Each row is a point on a tangle of strands that fork, close into loops and nearly touch. The rows are in no order.
(in the rows, 128 means zero)
Two points are linked if the straight distance between their rows is under 86.6. Some points are linked to none.
k_45: [114 101 106  90 152 123 124  99 133  90 101 101 192 129 127 122 147 126
 118 141 135]
k_918: [ 80 128 155 152 160 150 112 109 142 134 214 169 137  53 150  68 128 166
 131 120 148]
k_20: [146 125 131 110  51 102 150 165 126 131 173 146  94 181  92 159 122 143
 134 132 105]
k_232: [ 99 112 107 102 226 127  91  73 135 122 143 108 160 119 164  98 110 160
 103 115 151]
k_674: [133 101 115  99 165 110 116 113 140 144 168 116 142 168 125 127  88 159
 109 118  95]
k_988: [117 102 122  85 112 116 153 124 151  77  82  89 165 181 128 143 143 101
 131 136 151]
k_64: [151  74  86 118 176 117  88  99  94 174 166 114 142 197 114 111 107 137
 104 138  79]
k_955: [118 157 172 172  98 151 113 130  95 147 167 170 117  66 117 115 198 107
 141 149 146]
k_506: [121 108 117  85 155 160 131 137 133  52  81 102 179 130 172  95 148 130
 152 104 174]
k_204: [107 154 139  97 160 127 105 106 121  75  75  95 136 143 142 118 124  99
 115 128 142]
k_63: [118 153 191 195 102 143 125 124 131 167 201 165 107  75 127 103 169  92
 131 155 116]
k_3: [117 147 128 148 166 128 134 111 180 137 127 111 107  86 172 131  74 149
 123 118  92]
k_928: [126  76  81  98 200 118  74  92 113 170 192 119 158 183 135  90  86 156
  85 124 104]
k_616: [173 110  79 109 143 105 127 121 105 173  77 101 144 192 119 158 153  88
  98 159 128]
k_899: [120 118 139 154  76 101 159 160 161 144 147 111  72 177 133 153  92 127
 144 115  84]
k_356: [112 139 170 141 137 133 102 126 101 157 210 169 104 101 118  90 155 167
 130 125 133]
k_935: [ 85 100 147 128 149 123  96 107 130 144 231 156 112 140 131  91  98 174
 126 110 115]
k_551: [135 128 134 196 145 123 113 116 126 189 164 127  83 128 130 135  78 139
 125 119  59]
k_737: [147 134 142 121 129 110 112 139 108 168 147 139  87 167 135 135 129 145
 142 112 105]
k_591: [ 79 122 130 143 162 141 107  74 127 112 170 156 170  64 120 107 112 172
 114 132 141]
k_288: [ 79 146 134 149 189 141  70  79 107 155 197 164 124  92 128  88 113 179
 100 129 154]
k_757: [134 137 137 163 114 127 128 110 115 146 133 145 146  85 101 147 135 134
 135 144 112]
k_211: [134 106 123 125  29 101 180 166 160 121 118 132  90 173 119 183 123 115
 151 121 149]
k_651: [139  89 125 169  90 119 138 169 136 171 165 123  64 174 126 138  70 120
 143 104  62]
k_542: [121 130 142  82 138 135 133 143 133  87 132 139 155 118 134 110 153 165
 140 106 147]
k_181: [153 136 117 157 123 124  95 123  91 190 153 146 100 138  79 153 108 138
 104 147  71]
k_907: [118 142 132 125 100 116 139 134 129  90  69 116 128 129 119 155 132  95
 138 126 135]
k_712: [ 96 123 131 131 155 147 121  93 142  86 120 137 181  55 132 111 118 155
 136 126 132]
k_57: [112 170 159 167  87 108 138 147 130 144 118 116  66 123 108 154 102  93
 122 154  98]
k_685: [136 146 124 114 163 113 125 109 132 143 101 112 123 144 129 145 107 136
 113 126 104]
k_778: [129 153 124 168 103 111 179 174 178 143  87  92  67 125 142 162  71 112
 125 119 113]
k_772: [104 167 182 179 143 163 119 107 153 131 177 169 136  27 158  74 124 117
 115 144 132]
k_366: [103 143 176 178 148 155 119 121 156 152 230 166 128  56 167  66 119 131
 119 129 127]
k_854: [121 148 125 151 145 115 153 142 178 129 100  89  88 118 167 150  67 129
 131 107  99]
k_865: [159 100  99  70  94 134 148 157 102 100  75 121 156 145 117 144 203 122
 159 132 189]
k_136: [ 96 180 154 111 158 139  92 106 119  76  86 119 124  98 143 101 104 124
 120 120 130]
k_489: [128 120 110 154 192 133  87  91 116 174 164 137 139 117 123 132  98 165
 106 123  96]
k_608: [144 129 133 104 117 119 136 147 126 132  96 119 108 171 148 136 161 124
 151 107 147]
k_348: [152 124  95 106 103 124 170 164 158  74  21 109 135 148 151 149 112  97
 131 113 174]
k_507: [155 117 116  61 141 126 142 148 126 106 120 124 165 161 132 123 173 156
 145 115 159]
k_167: [130 104 128 121 107 121  99 118  81 160 200 149 103 162  84 125 139 141
 131 126  91]
k_133: [116 153 167 149 113 145 148 132 168 105 146 156 126  71 155 109 117 135
 148 116 124]
k_787: [113 145 147 106 160 128  92 115  90 144 181 153 115 138 108 113 148 159
 111 126 132]
k_207: [160  99 105  57 155 120 130 135 114 136 130 113 172 195 117 119 183 129
 118 142 143]
k_89: [148 105  80 104  66 109 191 169 149  91  31 116 117 160 128 180 116  82
 125 131 189]
k_494: [169 101  82  60 102 121 158 157 123 113  59 115 167 176 135 140 186  89
 121 147 188]
k_860: [119 148 148 142  95 112 148 134 142 125 114 130 101 117 120 152 117 120
 142 126 120]
k_717: [144 138 122  95 128 150 120 130  85  80  82 141 178  87  99 123 161 130
 139 134 156]
k_257: [120  97  96 120 205 132  73  75 109 159 183 135 160 136 123 110 106 171
  91 137 116]
k_823: [108 127 139 102 172 123 107 109 139 103 100 100 136 156 160 114 136 132
 137 109 141]
k_358: [157 109 106  87 155 108 144 136 164 132  90  79 134 221 176 133 140  93
 118 132 138]
k_43: [136 122 136 156  44 114 155 146 118 165 144 153  82 128 111 164 161  97
 165 138 137]
k_586: [ 78 100 134 123 160 129 101  81 106 123 179 137 168 113  99 117 131 165
 121 135 134]
k_893: [109 166 150 155 156 174 100 109 106 115 161 177 155  31 116  86 145 158
 117 141 150]
k_160: [ 98 118 170 152 113 151 141 133 137 120 180 140 120  89 150 103 174 131
 161 110 146]
k_565: [136 142 121 118 104 144 138 129 101 122 103 149 144  99 112 149 171 129
 152 130 155]
k_95: [146 124  86 134  57 115 174 145 135 108  45 134 115 111 112 180 115  83
 134 127 167]
k_904: [122 145 132 128 177 141 124 105 169 112 137 136 139  77 174 107  89 168
 133 101 121]
k_684: [110 127 117  89 193 136 120  90 156  91 130 116 166  98 169 106  90 165
 120 107 133]
k_394: [143 125 104  61 144 150 124 146 122  51  49  99 180 149 152  94 156  97
 136 130 167]
k_946: [155  95  88  77 175 138 123 113  94 135 121 107 200 158 110 111 202 133
 111 157 159]
k_31: [177  95  86 107 146 108 115 115  99 179 120 114 155 187 108 148 142 129
 106 150 103]
k_884: [145 125 100 127 165 148 112 107  90 149 112 139 159 117 102 150 167 153
 129 134 138]
k_17: [124 112 109  93 117  97 162 132 168  96  87  87 143 178 123 154 102 112
 108 137 121]
k_630: [149 131 121 153 113 129 108 113  88 172 149 154 125 121  77 161 158 144
 124 156 106]
k_665: [129 142 134 111  34 115 173 173 156  87  95 150 103 141 123 164 140 122
 150 123 159]
k_267: [155 124 114  78  86 100 146 161 134 132 140 127 121 201 104 156 122 148
 120 131 114]
k_889: [138 142 185 187  64 137 158 143 162 166 212 162 107  98 128 106 149  82
 130 155 110]
k_166: [125 112 155 140  56 118 144 155 132 144 200 153  99 147 108 141 132 137
 141 122 101]
k_436: [119 142 164 160  92 120 126 124 123 159 182 145  98 122  98 130 122 130
 131 140  85]
k_238: [153 157  97 106 116  94 147 159 134 135  59  94  96 191 111 168 108  94
 107 140 138]
k_547: [169 147  93  80  97  90 153 168 140 114  46 113  98 205 139 161 130  86
 108 134 174]
k_660: [126 107 169 163  86 138 140 135 120 155 196 157 114 105 118 120 177 124
 165 127 129]
k_931: [ 78 120 160 142 156 140 119 107 141 110 168 142 134  86 152  94 139 149
 147 101 146]
k_723: [168 156  93 119 145 134 130 130 117 121  30 118 159 111 130 138 118 109
 119 136 143]
k_50: [122 177 159 192  91 139 160 149 161 118  81 125  95  59 143 126 100  82
 131 148 124]
k_706: [151 106 118  83 119 111 145 153 144 128 109 107 112 227 156 146 153 117
 132 114 149]
k_11: [165 115  84  97 133 119 132 124  88 148  71 112 147 171 115 166 183 101
 130 144 158]
k_876: [ 81 134 115 126 221 143  74  75 114 127 156 145 142  88 149  95 123 170
 111 121 165]
k_15: [162 110  79  75  98 125 167 151 150  73  31 110 167 176 146 136 145  76
 130 134 179]
k_929: [141 117 100 161 124 118 110 143  99 187 154 113  81 162  74 142  66 125
  94 147  47]
k_438: [138 150 108 132 127  91 143 147 118 154  97  82  81 186  94 167  95  99
  99 148 100]
k_890: [110 129 137 102  91 135 134 140 116  48  66 117 149 127 124 132 152 104
 160 121 158]
k_776: [112 132 137 129  97 148 136 134 141  43  66 122 160  84 136 114 118 109
 158 109 142]
k_76: [118 138 162 116 104 137 156 147 168  72 131 138 145  94 142 115 130 159
 148 103 143]
k_635: [121 160 189 179 103 141 160 139 178 126 165 144 112  60 162  95 109  98
 134 131 110]
k_736: [113 129 134  73 189 163 100 134 109  66 101 114 160 117 162  72 153 149
 139 103 173]
k_926: [ 94 178 173 195 132 131 112  98 138 135 134 131 102  82 132 130 104 113
 113 143 107]
k_681: [125 136 101  96 205 115  85  84 130 140 145 103 146 168 139 112  96 140
  72 147 111]
k_194: [128 102 100  75 223 139 113 103 127 129 146 103 172 143 162  93 154 169
 116 121 159]
k_866: [112 169 133 114 183 121  97  85 125 114 113 115 140 120 136 119  97 148
 103 129 122]
k_141: [141 166 124 159 149 158  94 111  90 120  79 147 136  71 118 144 148 137
 123 141 131]
k_240: [162 102 107 112 143 126 122 121  84 165 118 127 137 146 121 155 184 132
 149 127 147]
k_847: [ 97 133 147 141 100 153 131 118 134  70 109 144 167  51 121 114 128 124
 156 130 132]
k_123: [126 149 119 169  63 116 169 142 133 119  55 128 109  88  98 175 113  81
 133 146 133]
k_777: [165 136  98  96 123 144 129 140  95  83  37 124 179 121 116 132 151 107
 130 133 160]
k_810: [121 150 116 158 116  83 159 174 145 148  81  80  55 164 111 172  83 100
 117 130 112]
k_163: [134 123 112  75 148 128 136 138 155  61  61  81 175 180 156 114 133  87
 106 143 154]
k_79: [157  84  95  98 142 126 102 118  84 175 173 127 152 180 104 134 146 148
 122 140  99]
k_188: [123  69 107 103 173 119 101 104 128 153 208 115 132 186 136  93  76 165
 115 100  94]
k_419: [130 113 166 200  73 139 154 142 161 176 224 160 102 107 127 102 105  96
 118 143  73]
k_819: [108 168 139 160 109 129 122 121 112  95  43 106 110  99 117 145 112  88
 135 136 123]
k_199: [137 106 115 109 165 119 132 125 161 122  95  87 134 172 183 135 122 126
 127 108 127]
k_401: [147 102 105  94  81 131 174 155 143  93  81 135 143 146 137 162 162 124
 154 117 182]
k_457: [138 114 106 137 147 106 124 119 140 169 136 102 125 149 124 149  80 143
 116 124  80]
k_228: [159  92  93 131  57  99 186 176 174 137 117 111  82 193 113 189  90 121
 133 123 128]
k_604: [108 187 159 179 120 129 115 116 117 125  90 122  91  98 107 154 116  95
 116 147 108]
k_525: [126 125 136 160 152 133 112 101 117 165 165 148 148  89 118 128 125 165
 127 125 102]
k_255: [146  88 105 134  96 104 159 166 165 146 122 101  98 197 131 167  85 124
 134 103  95]
k_843: [117 163 166 134  61 131 155 158 145  94 107 143 106 110 137 138 144 107
 151 123 150]
k_850: [130 126 154 108 108 134 129 147 101 132 131 135 102 140 135 132 199 134
 173 106 155]
k_476: [110 164 151 121 162 165  95 124  94  87 122 157 139  58 130  85 147 154
 134 119 159]
k_186: [130 115 146 131  76 134 144 151  96 162 177 153  94 129 123 138 201 129
 188 114 148]
k_971: [104  57 128 131 137 126  94 119 107 153 225 141 110 170 117  92  85 160
 130  96  88]
k_719: [145 161 145 159  76 134 140 141 105 144 108 163 112  79 115 145 172 111
 153 140 154]
k_131: [167 131  88  98 163 127 140 132 138 128  68 106 178 144 141 139 130 120
 115 132 138]
k_725: [148 152  94 133 183 149 104 106 105 128  82 131 167  94 126 141 134 143
 120 131 130]
k_8: [134 115 144 206 103 134 128 128 140 193 198 147 101 105 114 118  78 122
 120 142  57]
k_539: [106 101 117 121 158 118 114  86 118 117 133 116 172 138 104 140 140 138
 117 135 119]
k_966: [123 144 132 106 165 171  99 135 110  62  90 135 153  65 157  72 132 152
 152  99 160]
k_214: [124 105 111 173 144 123  93 121 115 184 178 120  99 144 109 125  46 145
  96 123  48]
k_900: [121 173 137 194  70 116 184 165 156 133  81 122  81  87 113 160  91  80
 122 155 122]
k_827: [122 124 129 104 100 100 157 151 161 107 129 109 120 174 103 162 101 137
 112 133 105]
k_611: [ 91 130 157 175 165 145  72  99  94 176 222 167 105  98 117  82 135 164
 114 130 135]
k_299: [ 78 117 143 115 185 123  97 100 144 128 207 139 122 127 154  79 103 185
 120  98 150]
k_297: [122 176 176 195  97 163 150 141 162 108 118 144 126  39 157  94 121  79
 136 133 121]
k_530: [124 165 167 175  66 112 139 139 120 153 154 144  84 108  99 145 140  95
 126 161 105]
k_346: [140  93 112  78 194 138 109 114  98 137 151 111 165 143 120 105 196 165
 132 127 163]
k_193: [141 163 179 166  76 158 148 154 126 139 144 168 115  59 127 110 173  91
 150 148 144]
k_947: [156  79 121 153 102 137 115 152 112 183 193 140  85 164 128 116  88 135
 143  89  57]

How many points has the smallest loop of links through each point below? Write 0 if it is on no loop.
k_907 | 5
k_17 | 0
k_946 | 0

A tip is a point with one link. Name the tips that can be reached along the links from each point below, in the order of the rows.
k_988 | k_45, k_893, k_926, k_947
k_928 | k_772, k_141, k_131, k_299
k_438 | k_787, k_547, k_401
